Points on a hilly landscape, in no order, each with its height.
From any point a climber takes the steepest step (rise divided by distance) to one of its 2 nearest points. It stops when none of these is higher. Distance is the straight distance between rows; heights are no part of it.
dak: [ 23 -12 -21  13  19   0 -35 -10  26  15   4 -21 -19 -30   5  23 -11   1
  13 -64 -13  -6  34 -23  30   6]  (h 6.01)
Rured: [-41   1  26   3 -37   2 -14  46 -13 -26 -15 -18  23 -16  22  -7   0 -21
 -10   3 -20  -2 -39 -17 -11   6]  (h 1.35)
gonom: [-11 -40   2  12 -14   2  -7  -3   2  24  12 -40 -11  18 -39 -10   4 -15
   3  19  -7  29 -14 -18  17  -8]  (h 2.86)
Mube: [ 17 -16 -39   3  20  -1  22 -14   6 -12   5  29  29  -1  -7  20 -13   5
   0  26   2  10 -15  28 -17  -3]  (h 5.81)
foli: [ 16   4   4  -7 -28  14  -5   3 -37  -8  -8 -13   5  30  12 -41  25 -22
 -27   3   7  -1  12  14  29   0]  (h 6.02)
Vob: [ 52 -17 -24  -3  13   5  -5 -36  -8   3  38  19   2  24 -34  -4 -21  37
  10 -15 -41 -42  15  -3  48 -21]  (h 4.45)
bigol: [-35  34 -16  -3  -3  -6   7   2  18 -30 -45  55  -5  11  -8  46 -24  46
 -21  58  13   8 -25 -10 -42  -6]  (h 6.68)
Kimim: [-24  -3  27  -5 -32  12   2   7 -16  25 -31 -32  19  -1   2 -43  -7   6
 -27 -19 -33 -30 -29 -60   7  15]  (h 5.55)
Loze: [  9  -5  16 -18  16 -19  40 -13   0  29   3   0 -11   3 -29 -10   6  -1
  21  23  45  11  -1  25 -26 -15]  (h 4.44)
pes: [-19  11 -15   0 -23  48 -11  -8 -23   2  -7  -6   9  63  -9   3  28   4
 -19  23 -14   8  -2 -11  25  -3]  (h 4.16)
tek: [-31  14   6  21  12  14   1  21  25 -25  31  44 -43  19  -6  30  -2  22
   7  48  17  13  -8  15 -39 -13]  (h 6.05)
Buran: [ 10 -48 -11   4  -7  11   4 -10  -1  28  26 -36  -2  -1 -32   2  23 -16
   8   5  13  48  -2  19  11   4]  (h 3.42)
menud: [ 35  27  -6   7  -2 -15   3   5 -22 -38  -7  55  -7 -29  29  -3  -3   2
  -4  17  32   1  -8  59 -25 -14]  (h 5.30)
kugis: [-41  22 -11  10  12  21  17   8  28 -30  -1  53 -29  24 -15  33 -12  42
 -15  64  11  14 -20  -3 -57  -3]  (h 6.28)
Feles: [ 41 -28   7   2   2 -16  15 -12   2  38  -4 -39   5 -29  -4 -54 -15   2
 -30 -54 -15 -18  25 -29  20  29]  (h 6.57)
mir: [-20  16  -5  16 -13  49 -12   5 -13 -10  24  15 -28  67 -18   3  20  21
   1  33 -10   3   6   0  13 -22]  (h 3.63)
tisap: [ -9  33  -8 -40  16  25  19 -17  -5  19 -39  -8  33  44  11  18  22   0
   1 -12   1 -24  22 -13  13  19]  (h 6.03)
nofik: [ 20   9  27 -16 -17 -15  15  14 -32  -6  -1 -14  -1  -6  35 -46  20 -25
  -8 -15  24  -8  17  23   3  13]  (h 6.53)
Gan: [ -3  60   6 -32   9  13   4   3 -15   6 -48  -3  13  21  41   1  26  -6
  -9 -26  24 -22  36   0   9  22]  (h 6.50)
fif: [ 18   0 -51  10   6   6   2 -29   8  -4 -36  17  16  -8  -2  25 -19  20
 -18   9  -3  10 -19 -12   0  -3]  (h 6.83)
lim: [ -7  21 -14  13 -39  28 -36  13 -30 -34 -31   9 -13   3  25   5  27  -1
 -27  16   7  31 -10  11   3   7]  (h 4.88)
Vugum: [ -4   3   3  -4  17  29 -26  -6   3  -4  55   7   7  44   7  20  13  19
  28 -18 -53 -41  19 -10  41  -9]  (h 4.42)
muk: [ 17   8  24  16   1 -35  -6  16   2 -10   1  32 -42 -39   2  -4 -30   8
  15  18  31  11 -19  27 -35 -38]  (h 5.61)
popez: [ 23  25  -8 -17  10  -4 -20   0  -7 -35   4   7  34  12  51  -3   7 -11
  -6 -43 -34 -50  42  -2  41  25]  (h 4.47)
minav: [-16   8  30 -21  19 -24  21   4  -4 -15  31  19  14  25  -1   0  -7  -7
  26  17  -9 -38  -3  18 -12 -15]  (h 4.99)
bal: [-23  21   2 -12   6 -11 -27   7  26 -11 -18  -2  -2  51  -3  29 -15  -7
   2  -9 -25 -33  33 -34  37   2]  (h 3.78)
dasuf: [ 25 -30 -32  13  -4  30 -30 -20  -2  22  18 -30 -27  -9 -24  21  24   1
   3 -16   7  46  11   3  25  -6]  (h 3.97)
merek: [ -8  15  26   5   1   2 -11  -2   5  43 -25 -16 -46 -26 -10  -5   0  -4
  17 -14  35  19   4 -21 -15 -12]  (h 3.27)
rer: [  9  16  -2 -18  12   3  30  -5 -15   7 -29  16  39 -40  38   2   4   0
   8 -20  10 -15 -22  11 -26  11]  (h 5.96)
betot: [ 30 -32 -51  32  -7  19 -20 -24   1  -3  32   0 -26 -13 -31  28  12  14
  -6   9   5  55  -2  15  18 -10]  (h 4.48)
Buku: [-11 -19   5   5 -15   9 -10  25 -17 -15  17 -13  30 -23  24  -8  11 -21
   3  -7 -13   5 -34   5  -7   6]  (h 1.06)
mufiz: [  2   1  -8  14  12  31 -23   1  20  14  50   6 -51  -3 -10  45  22  26
  31  -7  15  28  19  21 -12 -20]  (h 5.24)
Pugaz: [-20 -37  28   6   2 -16  15  -5  13  40   6 -21  15 -39 -22 -22 -26  -6
  24 -12 -13 -14 -37 -29 -17  -3]  (h 2.58)
Nim: [-19  -9  21  -8  16  23  23  16  -9 -12  74  30  32 -15  35  16  16  13
  34   1 -23 -24 -35  30 -33  -9]  (h 0.62)
pib: [ -9  -7 -29  21 -13  11 -30  12   2 -39   3  12  -4  14  -2  29  10  -8
 -18  29  -5  40  -8  20   7   3]  (h 4.13)
Roru: [ 16   0 -11 -10  17   5 -17  -4   2 -17  21   9  35  14  23  19   3  -2
  14 -26 -38 -34  12   0  32  10]  (h 4.83)
raz: [ 17  33  -5 -22  12 -34  -1  10  -6 -50  -7  18  27   2  51   6  -6 -25
 -13 -26  -9 -43  33  19  16  21]  (h 4.27)
Lurum: [ 34 -27 -35   5   8  21  43 -37 -15  18  24  21   2  -8 -29  -5  14  27
   4  33  33  36 -12  47 -25 -13]  (h 5.95)
Sigol: [-52  -5  15 -14 -34  14  12   9  -7  26 -57 -49  43  -1  -5 -13   6   0
 -28  -9 -14  -2 -26 -54  -5  28]  (h 6.42)
puleb: [ 52  -8 -16  15   6  -9 -14 -12  10  27   2 -28 -21 -43   4 -21 -11  13
 -12 -73  -8  -8  36 -29  28  10]  (h 6.29)
pev: [-12 -22  39  -7  -9 -23 -15   1  14  18  21 -45   2  10 -15 -46   3 -21
  12 -36 -36 -30  32 -35  43  24]  (h 5.42)
Duso: [ -7   4   7  15  20 -16   6  18  26 -19  28  43 -30 -21   6  36 -17   6
  22  28  19  10 -15  37 -42 -17]  (h 5.86)
bem: [-15  -9 -11  19  12   9 -20   0  20  10  -8 -14 -10 -21  -7  33  -5   3
  12  -7  -7  22 -16 -16  -9  -2]  (h 5.16)
tekun: [ -7  -4  38 -13 -21 -16 -18  24 -11 -10  10 -31   6  23  13 -49   4 -29
  -9 -17 -28 -34  19 -20  34  17]  (h 5.70)
keto: [ 20  -1 -16   6 -28   4   0   9 -19 -16 -31 -24  18 -14  22 -34  14 -17
 -45 -17   5  19   6  -6  12  27]  (h 5.98)
gal: [-47 -25  33   3  -1 -33   6  16  30   5 -12 -18  25 -19 -23 -16 -34 -26
  20  -6 -41 -31 -17 -39   3  11]  (h 2.07)
nobet: [ 20  10  -4  13  -6 -16   6  -1 -13 -19 -17  43 -23 -40   8  -8 -17  10
  -4  33  31  27 -32  35 -41 -20]  (h 5.33)
gibo: [ -9   6 -15   0  11 -22  -3  -3  28   1 -42  -1   9 -18   4  26 -23  -8
  -2  -4   1  -1   2 -20  -4  10]  (h 5.76)
bes: [ 10   8   6   3   1  22 -19   3  -2  13  51   6 -22   9   1  17  20  18
  30 -22   6   2  21  18  13 -25]  (h 5.47)
voluz: [ -8   3  25  18 -10  -8 -13   4  10  46 -30 -33 -45 -51  -3 -31 -14  -4
  -2 -39  24  14  -1 -44  -6  -2]  (h 3.11)
Vina: [ -4 -14  45 -36  17 -46  52  -8 -13  -1  49   5  13  16 -28 -26  -6  -6
  32  27  14 -28 -10  43 -28 -22]  (h 4.78)
kilel: [ 34 -40 -47  11   2   0  34 -29  -8  -9  15  18  22   1 -30  -5  -6   5
  -9  39   9  28 -17  43  -6 -12]  (h 6.55)
viko: [ 26 -17 -39  25  12  10 -11 -21  25   3  26  23 -45 -13 -33  41   5  26
  12  21  22  51  11  28  -9 -11]  (h 4.91)
renem: [ 31  18   0  -6   7 -18   6   7 -15 -23  -2  27  14 -39  42  -3   1  -9
   2 -18  18 -11  -2  32 -14  -6]  (h 5.54)
Sabas: [  7  11  -4 -28  -1   1  51  -6 -22  16 -47  -8  59 -23  22 -20  12 -10
 -23  -7  15 -11 -21  -2 -23  28]  (h 6.48)
ser: [-15  18  37  -3  -1 -10  -6   2   8  32 -14 -10 -58  19 -26 -15   5  -8
  21  24  44  23  13  -2  -9 -24]  (h 3.51)
Nuto: [-11  13  -3   3  11   5 -42   4  20 -24  26  12 -13  52   4  41  -5  -5
  10  -7 -33 -26  41  -4  46  -6]  (h 4.12)
gugo: [-36  -6 -23  19   8  -4 -20   9  34 -38  -4  18 -13  28 -23  65  -4 -12
 -16  56   3  46   6   9 -11  14]  (h 4.10)
rifo: [-11   0  14  -2 -14  32  -1  20 -34 -10  32  12  35  -8  32  -9  12  10
  11  -2 -31 -25 -51  11 -13 -10]  (h 0.79)
Mifan: [  1  13 -17 -12  -5  39  -7 -21 -12  23 -25 -14  26  42   2   2  12  18
 -13 -15 -26 -24   8 -36  32   7]  (h 5.15)
paza: [ -1  13  45 -20 -26 -17   5  27 -38 -22  14 -18  23  10  45 -57  15 -33
  -8 -14 -11 -36   4   3   9  11]  (h 6.20)
zoref: [ 57   9 -25  -9   3   4  -2 -33 -29   0   1  11   2  23 -10 -28 -15  25
 -13 -17 -22 -45  21  -8  44 -18]  (h 4.94)
Lilu: [  0  -3  47 -25  17 -22  43 -15 -13  33  27   1 -10  15 -25 -29  -5  14
  30  18  29 -30 -11  23 -31 -32]  (h 4.65)
nedu: [-14   7 -17   8  20  23   7 -15  17  14  -3  14 -15  17 -17  34   3  22
  11  25  13  26  -6  -6 -20 -12]  (h 5.60)
mugis: [-17   4  13 -17  14  -1  10  -4  -3   5  17   1  30  22  10   2   8 -13
  21  -5 -22 -29   4   2   7   2]  (h 5.31)
vadig: [-17  -4  -4  10  19 -29  15  -5  38  -5  -7  14 -35  32 -48  20 -30   5
   5  60  18  18   0   0 -20 -19]  (h 5.00)
gib: [ 26 -13  -4   3  -4 -11  17   5 -10  11 -17 -38  25 -32  27 -49   3 -14
 -40 -46   0   2  14 -14   3  39]  (h 6.31)
fepon: [ 12  10  -1   8  18  12 -40   4  13   6  19  -6 -23 -14  20  33  10   1
  25 -50  -2   0  29   1  18  -4]  (h 5.74)
numab: [-18 -13  -4   4  16   9  -4  19   2 -28  45  23  43 -21  35  45   2  -7
  21  -8 -36 -15 -25  25 -20   8]  (h 0.52)
reruz: [-32  16 -10   1 -15 -17   6  -3  13 -12 -57  25  -1  -8 -15  21 -23  24
 -20  52  14  27 -43 -24 -38  -9]  (h 7.31)
norud: [ 14  36  15 -22   2 -19  13  17 -17  -6 -21 -18  11   7  43 -35  14 -24
 -20 -39  19 -17  48   4   8  31]  (h 6.75)
vilil: [  9 -49  18   4  -7 -27  -1   1  16  20  11 -55   8 -21 -24 -48 -17 -24
  -7 -38 -30 -10  18 -27  34  32]  (h 6.04)
gepe: [ 12  -4 -22  12   6  27  14 -30 -13  22  -9  23 -12 -17 -13   2  10  22
  -3  28  26  44 -26   9 -31 -14]  (h 5.46)
zuv: [  3  -7  -8  -9  20 -15  18 -12  17  22  -3  -2 -28   2 -35  23  15 -17
  21  31  52  52  25  32 -13   1]  (h 4.11)
dud: [-38 -16  -6  23   0 -15  -9  11  42 -17   2   0 -26  17 -39  35 -17  -9
  -1  54  -1  42 -10 -14 -15 -10]  (h 4.53)
rup: [-28   6   1 -22 -18  -8  37  11  -2  12 -63 -32  54 -21   8 -21  -2 -10
 -35 -20  -4  -8  -7 -38 -11  43]  (h 7.15)
kap: [-58  -5  39  -3 -20 -24   1  37  11 -14 -13 -10  26  -2   4 -12 -28 -18
   7   6 -31 -36 -36 -37  -7   3]  (h 1.70)
Zuk: [ -3 -14  22  13   4 -34   5   1  23  29 -17 -14 -24 -59 -15 -23 -41  -5
  11 -25   8 -13 -15 -28 -12 -11]  (h 2.92)
gik: [ 23  14 -11  17 -25  13 -31  16 -21 -28 -23   2 -11 -25  26 -15   3   0
 -28 -15   2  15  -3  -4  11   1]  (h 5.48)
vumul: [-10  16   6   5  11 -11 -22   7  23   2  -5  -1 -52  23 -18  26   8 -14
  18  22  39  38  34  17   5  -8]  (h 3.79)
kator: [ 55 -11 -18  -2 -16   8   1 -24 -37   3   6  -9  -1  12  -2 -49   6   6
 -30 -14  -2 -16  20  15  41  -2]  (h 5.43)

For each start below, name the point where the climber stops.
Vob -> norud
nobet -> reruz
menud -> rup
Zuk -> mugis
zuv -> mugis
dasuf -> Feles
numab -> mugis
Nim -> mugis
pib -> Feles
pes -> norud

Call two points neighbours if one is among the 2 nearest of the other. Go from one point of each pair to the other, from neighbour to neighbour, staying as high as possible. Name the lowest point that can't be avoided.
fif and norud -> gugo
kilel and fif -> Mube
fif and nedu -> gepe
reruz and rup -> menud
Feles and norud -> pev
